Each row is a point on a tangle of strands that fork and nearly touch. The rows are in no order.
Points whose rows are less than 38.4 apart are linked; no others are. Some points are linked to none.
k145: [-25  11  -4 -13  19   9   8  14 -10   2  14 -11 -14 -15  -4   9  20   1
  -8  -5  17 -15  -5  -6]
k20: [-18  16   7 -23  12 -10  15  11  -3   3   5   1   0 -25  -4  19   9  -6
  -6   5  19  -3   0  -6]
k217: [ -2  14   4   7   6  18   7  15   4 -12   9  -9  10  -7  -3  -7  10   7
 -23  11  -4 -10   1  -6]
k501: [ -4   1 -12   6  27   5 -13  -8   6   3   9  -4 -14  17   5  -9   2  11
 -20 -13   0   3   3  10]
k589: [ -3   2  31   4 -17 -12  15  -6 -26  19 -19   6   3   0   4   5   3   8
  29   2 -15  17  26  -8]
k546: [ -5  -8   0  -4  23   5  -2   0  -7   2   1 -18  -3  19  10 -15   6   7
 -10 -19 -14   3   2  -7]
k902: [-16  10 -15   4  18  14 -11  -2   1  -1  27  -9 -11  -5   3   0  19   5
 -15  -4  13  -9  -4  -1]
k809: [ -9  17 -21  -6 -15  -1  -7 -10  30   7  20  21 -14  -7   5  12   7   6
  -3   5   5  -2 -13   6]
k779: [ -1   8 -13  -1 -19  -8 -13   7  24   5   4   6  10  20   8   3 -15  -5
  -4  -2  -2  24   2  -9]
k514: [ -6   5  -2  16  17  18  -7   4  -9 -16  11   2 -10  -3  -6  -7   9  14
 -18   0   0 -20   2  17]
k131: [  0   2  18 -21   9  -7   2   5  -9  15  -8  -4   5  10  13  -7 -11   5
   2  -4 -23  21   0   1]
k493: [-16  15  -4   9  16  21  -9  10  -7  -6  25  -9 -12  -8  -2  -6  14  11
 -16   2  11 -18   4   6]
k498: [  3  -2  27  15 -24  -6  12  -1 -29  12 -19   6   4   3   1   8   3   7
  37  -4 -12   7  21 -12]
k73: [ -5  20 -20  -2 -19  -3  -7  -1  36   2  20  16  -9   4   0  11   9   4
  -8   4  -6  11 -13  -2]
k342: [  0   4   0  11   8  14  -2  11  -6  -2  -5   2   8  21   2 -20  -1  19
 -16   7 -28  -7   3   0]
k298: [ -2 -19  -4   3  14  -1  13  -4 -13 -10  -9 -11  -1   3  -3   1   7  -3
   6 -14  -9  -3   1  10]
k140: [  5   7   5   9   2  22  10  18  -4 -18  17 -19   0  -8 -10 -10  20   4
 -13   2  -6 -21  -8 -15]
k465: [  8  -7  -6  14   4  -9  11  -9 -34  22 -26   6  -1   7 -22   5   3  11
  -3   2  -2  -9 -12  11]
k829: [  2   3   2   2   7  18  12  16  -4 -17  12 -18  -6 -13 -10  -2  20  -3
  -6  -8   2 -15 -16  -9]
k709: [  1  22  -3  -9 -24 -26   1  -6  23   3  12  16   5   2   4  16   2 -15
 -14   3   0  23  -6  -8]
k984: [-13  12  13 -22  17  -1  18  14 -10  -3   8  -9  -3 -24  -6  13  16 -10
  -8  -4  15  -8  -7  -6]
k822: [ 13  12  16 -19  -7   3  10   2  20  -2   9  -4  10  -9   0   2   3 -11
 -21   7  11 -14  -5 -23]
k378: [ 21 -10  18 -12 -22  17 -12 -15 -14  11   2  13  -4  -2   4  -2 -12  17
  29  20 -11   0  -3  10]
k51: [ 25 -16  10  12  -8 -11 -16  -2 -28  -7 -17  16 -15   7 -10 -12  -8   1
  16  -5   0 -13 -29  -2]
k780: [  2 -12  -8   3   1   5 -14   0  14  -3  -4  -1   2   8   8 -10 -11  -3
   6  -2  -1  -4   6   9]
k338: [  7  -7  -3  16   6 -12   9 -14 -24  13 -25  12  -6   2 -21   4   2  13
   3  11  -4  -9  -1  22]
k64: [ -2  -1   2  11   1 -14  21 -12 -21  20 -26   5   5   4 -14   4   0  15
   8  11 -14   7   8  10]
k810: [ 11  -7  -4  -1  -8  16  12   8  14  -8   8 -10  -9 -15  -8  -2   3  -9
   9 -14  14 -18 -19  -6]
k516: [ -5   7 -14  -8  -9  13  -8   0  26   8  11   9  -9 -15  -1   9   3  14
  -2   4  23 -21  -8  -3]
k575: [  4  -8   0  13  15  -2  -6  -5 -14 -17  -8  15 -14  -6 -15  -2   2  11
 -13   4   0 -14  -1  26]
k261: [  0  -7  18   4  -5 -27  18 -10  -9  -9 -10 -11  14  -8   6   7   0 -24
   9 -11   4  11  20  -7]
k306: [  5  -9  -8 -12 -26  10 -10  14  15  -7   3   2  11   6   9 -11 -19 -13
  16  12   4  -1  13 -13]
k832: [ -5 -18  -6   3  18   8   2  -1  -4 -13   5 -18  -8   5   0  -4  15  -9
  -3 -18   0  -7  -5   1]
k82: [ 14 -11  14 -19  -5  14 -18  -6 -10   8  -2  10  -9   4   8 -11 -16  14
  23   7 -19  -7  -3  10]
k108: [ -2  10   2 -13  -5  10   6   3  20   1  13  -8   7  -9   4  -3   9  -1
 -20   6   9  -8  -8 -25]
k982: [ -6  -3  -7  -3 -16 -20   5  -9   8   1   1  -4  15  -3  17   3  -4 -16
   4  -6  12  17  11 -13]
k520: [  0  19   1   7   4   4 -12  14  20  -1   5  -3  15  17  -1   0  -6   3
 -31   1  -8  17   2 -14]
k505: [  7  -5  15  -7   4   7  -2  14  -8 -10  -8  -3  16  15   7 -13  -3  -2
  -6  10 -26  -3   2 -21]
k634: [ -5  -6  -3  -2  12  14   5   5   0 -10  18 -22  -5  -7  -1   0  23  -8
  -8 -15   8 -12 -11 -11]
k522: [  1  11  -3   1  -8  -2 -21  19  23   4  -1   1  12  25   0   1 -16  -1
 -18   1 -10  24   0 -13]
k197: [  4  -7  -2  -3  23   3 -10  -5  -5   9  -1  -6 -16  16   4 -20  -1  11
 -12 -14 -14  -3   3  14]
k677: [ 14 -11  -7  10  -2   9   6   6   1 -19   1  -7 -10  -7 -10  -7   3 -16
  15 -13   2 -15 -17   9]
k495: [ -1  -4 -25   2 -19  -8 -12 -11  22   3   5  11   0   1  11   1  -8 -10
   5  -1  16   3   6   7]
k136: [-11  16 -18  -7  -5   5 -11  -3  25   9  16  16 -10 -11   2  10   4   7
  -8   8  16 -10  -7   7]
k803: [ -4 -11 -12   7 -10 -15 -17 -20   7   6   0   5  -5   5  13  -3 -11  -7
  14 -12  15   5  15   6]
k868: [  5   1  16  -7  10 -11  12  -3  -2 -12  -2  -7  13  -1   8   4   4 -27
 -16  -2  -1   0   3  -4]
k735: [  2  18   1  15   6  11 -11  14  12  -4   4  -9  12  20  -1 -13  -9  13
 -29   0 -15  12   7  -9]
k974: [ -8 -14 -16   3  11 -10  -5 -17   6   3   1  -1  -4   3   6   2  -3  -6
   2 -14  13   6   4  12]
k973: [  0   1  11 -13   5   1  -1   9 -10  21 -10   0   3  10   6 -13  -6  14
   6   5 -32  14  -3   9]
k900: [-11   3 -16   8  19  11 -11  -5   9  -2  16  -4  -7   6   6  -1   9   4
 -17 -10   7  -1  -2   4]
k806: [-12   3   3  -5  27 -12  23  -6 -15  -8 -10  -3   8  -5  -8  14   2   2
 -10   7  -2  18   9   9]
k144: [  1 -12  -1   7   3  -6  -7 -10   6 -15   2   3 -17 -24 -12   5  -1  -6
   4  -3  29  -8   0  20]
k201: [  2 -12  -4  -2 -15   6 -14   6   5  -5  -5   3  10   8   9  -8 -22  -3
  22   3  -2   0  17   3]
k183: [ 16 -16  -3   9  -5   6   2  12  -9 -17   0  -6  -6   6  -7 -11   1 -19
  28 -10 -10 -15 -16  -6]
k402: [ 11 -12  10 -12   5  12 -25   0  -1   3  -1   7 -11  11  11 -20 -18  12
  11   0 -15  -9   2   9]
k531: [ 21  -8  18  -3 -31  12 -11  -9 -21   7  -9  14   1   1  -3   2 -17  17
  38  13  -7  -6   7   2]
k368: [  0   7  30 -11 -16  -7   8  -5 -22  23 -12   2   7  -3  11   2  -3  12
  25   9 -20  25  11   1]
k653: [  3  -8   2   6  24 -15  -3 -17 -13 -13 -14  12 -20 -10 -18   0  -5  16
 -10   8   9  -2   7  29]
k540: [  5  -6 -14   4 -19   0  -5  -8  23   1   4   5  -3 -14   3   0  -7  -6
   4   0  24 -11   4   9]
k431: [-15  -4 -15  -3  26  -4   5 -14   0   2   2  -5  -5   4   3   7   1   1
  -7 -11   6  15   4  10]
k285: [  0   9 -11  -5 -31 -25 -11   3  19   0   9  15   6  17   9  12 -10 -13
  -2  -3  -8  28  -1 -13]
k371: [  2  13  -2  17  12  14 -10   7   1  -6  13 -13   8  20   2 -21  -4  20
 -25  -1 -21  -1  11  -4]
k564: [-14   3 -10  -2  12   8   7   5   5  -4   5  -3   1 -14  -3  10   7  -2
  -5   2  13  -1  -2   9]
k700: [-25  26  -5 -21  12 -11   8  12   2  12   1   7   1 -21  -2  21   2  -3
  -7  14  18   9   3  -3]
k731: [  1   0  -7 -11 -15  12   5  -1  21   1   9  -1  -8 -22  -5   8  -1   3
   9 -11  23 -21 -14 -10]
k412: [ -2 -13  -6  16  -4  -3   9 -10  -1  -7  -2  -8  -2 -14  -6   6   0 -12
  18 -10  17   1  11  13]
k910: [-21  22 -20  -4   4 -16   5  -5  10   7  12  12  -6  -6   0  29   5  -2
  -7   7   8  23  -5   3]
k102: [ 12  -7  17  14 -22  -1  -2  -5 -30  29 -28   9   2   5  -8   4  -5   9
  30   7   1  -8  -5  -2]
k316: [ -6 -12   5   3   8 -16  20  -8 -10  -7 -15 -12  11  -2   0   3   2  -8
  10  -9  -5  12  10   2]
k426: [ -4  16 -16   4  -9  -1 -10   3  29   4  16   3   2  11   7   3   7  -1
 -19   3  -2  11 -10 -17]
k940: [ 21  -6  18   5 -27   6 -13  -8 -28  21 -17  15  -2   2  -6   5 -10  14
  31  15   0  -9  -7   0]
k78: [  1  -4  -9   8   5  14  -7   7  17  -8   1  -2   4   5   3 -11  -3   1
  -8   3   0  -9   3   7]
k61: [  3   2  15 -13  -7   0   3   1 -19  27 -10   3   5   0   9  -3  -4  11
  21  13 -26  12  -6  12]
k445: [-26  27 -17 -12   6 -13   6   3   6  13   5  15  -4 -13  -2  26   1   2
  -3  14  17  16   0   0]
k801: [ -7   2   2   8  13 -13  27 -10 -19   2 -23   3  10   2 -15  12   1  12
   2  15  -9  16  12  15]
k738: [  1   2   1  12   5  15   8  16  -2 -15  -3   0  15   6  -1  -8  10   6
 -18  12 -19 -11   0  -4]
k256: [ 11  -8  10 -22   3   5 -32 -11   4  12   6   7 -15   9  17 -11 -24  10
  16  -5  -1  10   1   9]
k889: [ -2  -9  10 -15  18   2  -4   6  -5   3  -3 -11   4  16  14 -14  -4   3
   0 -11 -23   8  -1 -12]
k63: [  0   9 -10   2  -1  11  -7   5  22  -2  18 -12   7   5   6  -9   8  -1
 -19   7   3  -2  -3 -22]
k151: [  4  -7  14  20 -21 -10   7  -3 -26  14 -25   7   6   7 -11   6   0   4
  31   0  -7   0   3  -7]
k976: [  5 -13  13  12 -11 -15  16   0 -21 -11 -11 -11   6  -5  -2   2   1 -18
  32 -20  -6   7   5 -10]
k966: [  5  -3  -6 -13 -30   2   5   9  23  -1   1  -2  11  -8   6  -7  -7 -15
   0   8  11   1   8 -19]
k906: [  0  -1  -6  14  10  15  -2   7  -1 -15   0   5  -4  -2  -8  -3   5   7
 -13   6  -4 -15   3  20]
k38: [  8  -6  -3   4  -8  -2 -17  -6  21 -15   0   8 -13 -23  -9  -6  -6  -4
  -5   6  27 -11  -2  15]
k486: [  3 -10 -11   4 -13  -1   9  -4  10  -2   5 -13  -6 -17  -2   3   1 -17
  16 -17  19  -8  -6   0]
k290: [  7   4  18  -5  13  -3   7   2   3 -12   3  -6  14   7   8  -5   5 -21
 -24   2  -9  -3   5 -12]
k270: [ 12   3   9 -14 -16   0  12  13  21  -9  -1  -5  15  -7   1  -6  -4 -17
 -14  14   4  -6   2 -18]
k248: [-13  11 -20   0  -9 -15   3  -8  19   6  10  11   4  -1   5  19   3  -6
  -9   0   5  22  -5  -3]
k751: [ -1   0  15  -5   4 -26  18 -17  -4  -5  -3  -7  14 -11   6  11   3 -30
  -7  -5  13   9  12  -2]
k416: [  0 -12  -5  13   6  -6   0 -14  -4 -13  -1   0 -12 -14 -12   5   0 -10
  14 -10  19  -6   2  22]
k420: [  9   4  17  -7   7   2  -4  12   3 -14   3  -9  14  14  10 -14   0 -14
 -15   7 -16  -2   4 -24]
k482: [-14   0  -8  -6  34  -8  21 -10 -15   0  -5  -7  -4   4  -5  13   1   6
  -8  -5   1  19  10  13]
k805: [ 20 -18   5   9  -6  -3  -7   1 -23  -9 -12   7  -8   9  -8  -7  -6  -7
  30 -11 -10 -13 -19   1]
k599: [ 11 -10  -1  10  -2   4   0   7 -31  22 -25   6   7  12 -10  -3  -1   8
  -1   5  -9 -15 -19   1]

Follow the links from the first point to the second, and from the first to the third. Name the last point that the two ways share.
k805 / k38 / k270: k810
k108 / k144 / k805: k810
k501 / k306 / k653: k906

A fork is a point with three links, a tip a point with one. Leave the first point through the second and follow the links. Name the first fork or tip that comes.
k809 / k73: k906
k522 / k779: k145
k431 / k482: k599
k144 / k416: k810

Name the points in between on the shortest way along the links from the first point to the second, in order.
k751 / k520: k261 k316 k298 k832 k634 k829 k140 k217 k738 k342 k371 k735
k108 / k810: k63 k426 k73 k809 k136 k516 k731
k368 / k82: k589 k498 k151 k102 k940 k531 k378
k63 / k902: k108 k822 k270 k966 k306 k201 k780 k78 k906 k514 k493
k806 / k803: k482 k431 k974
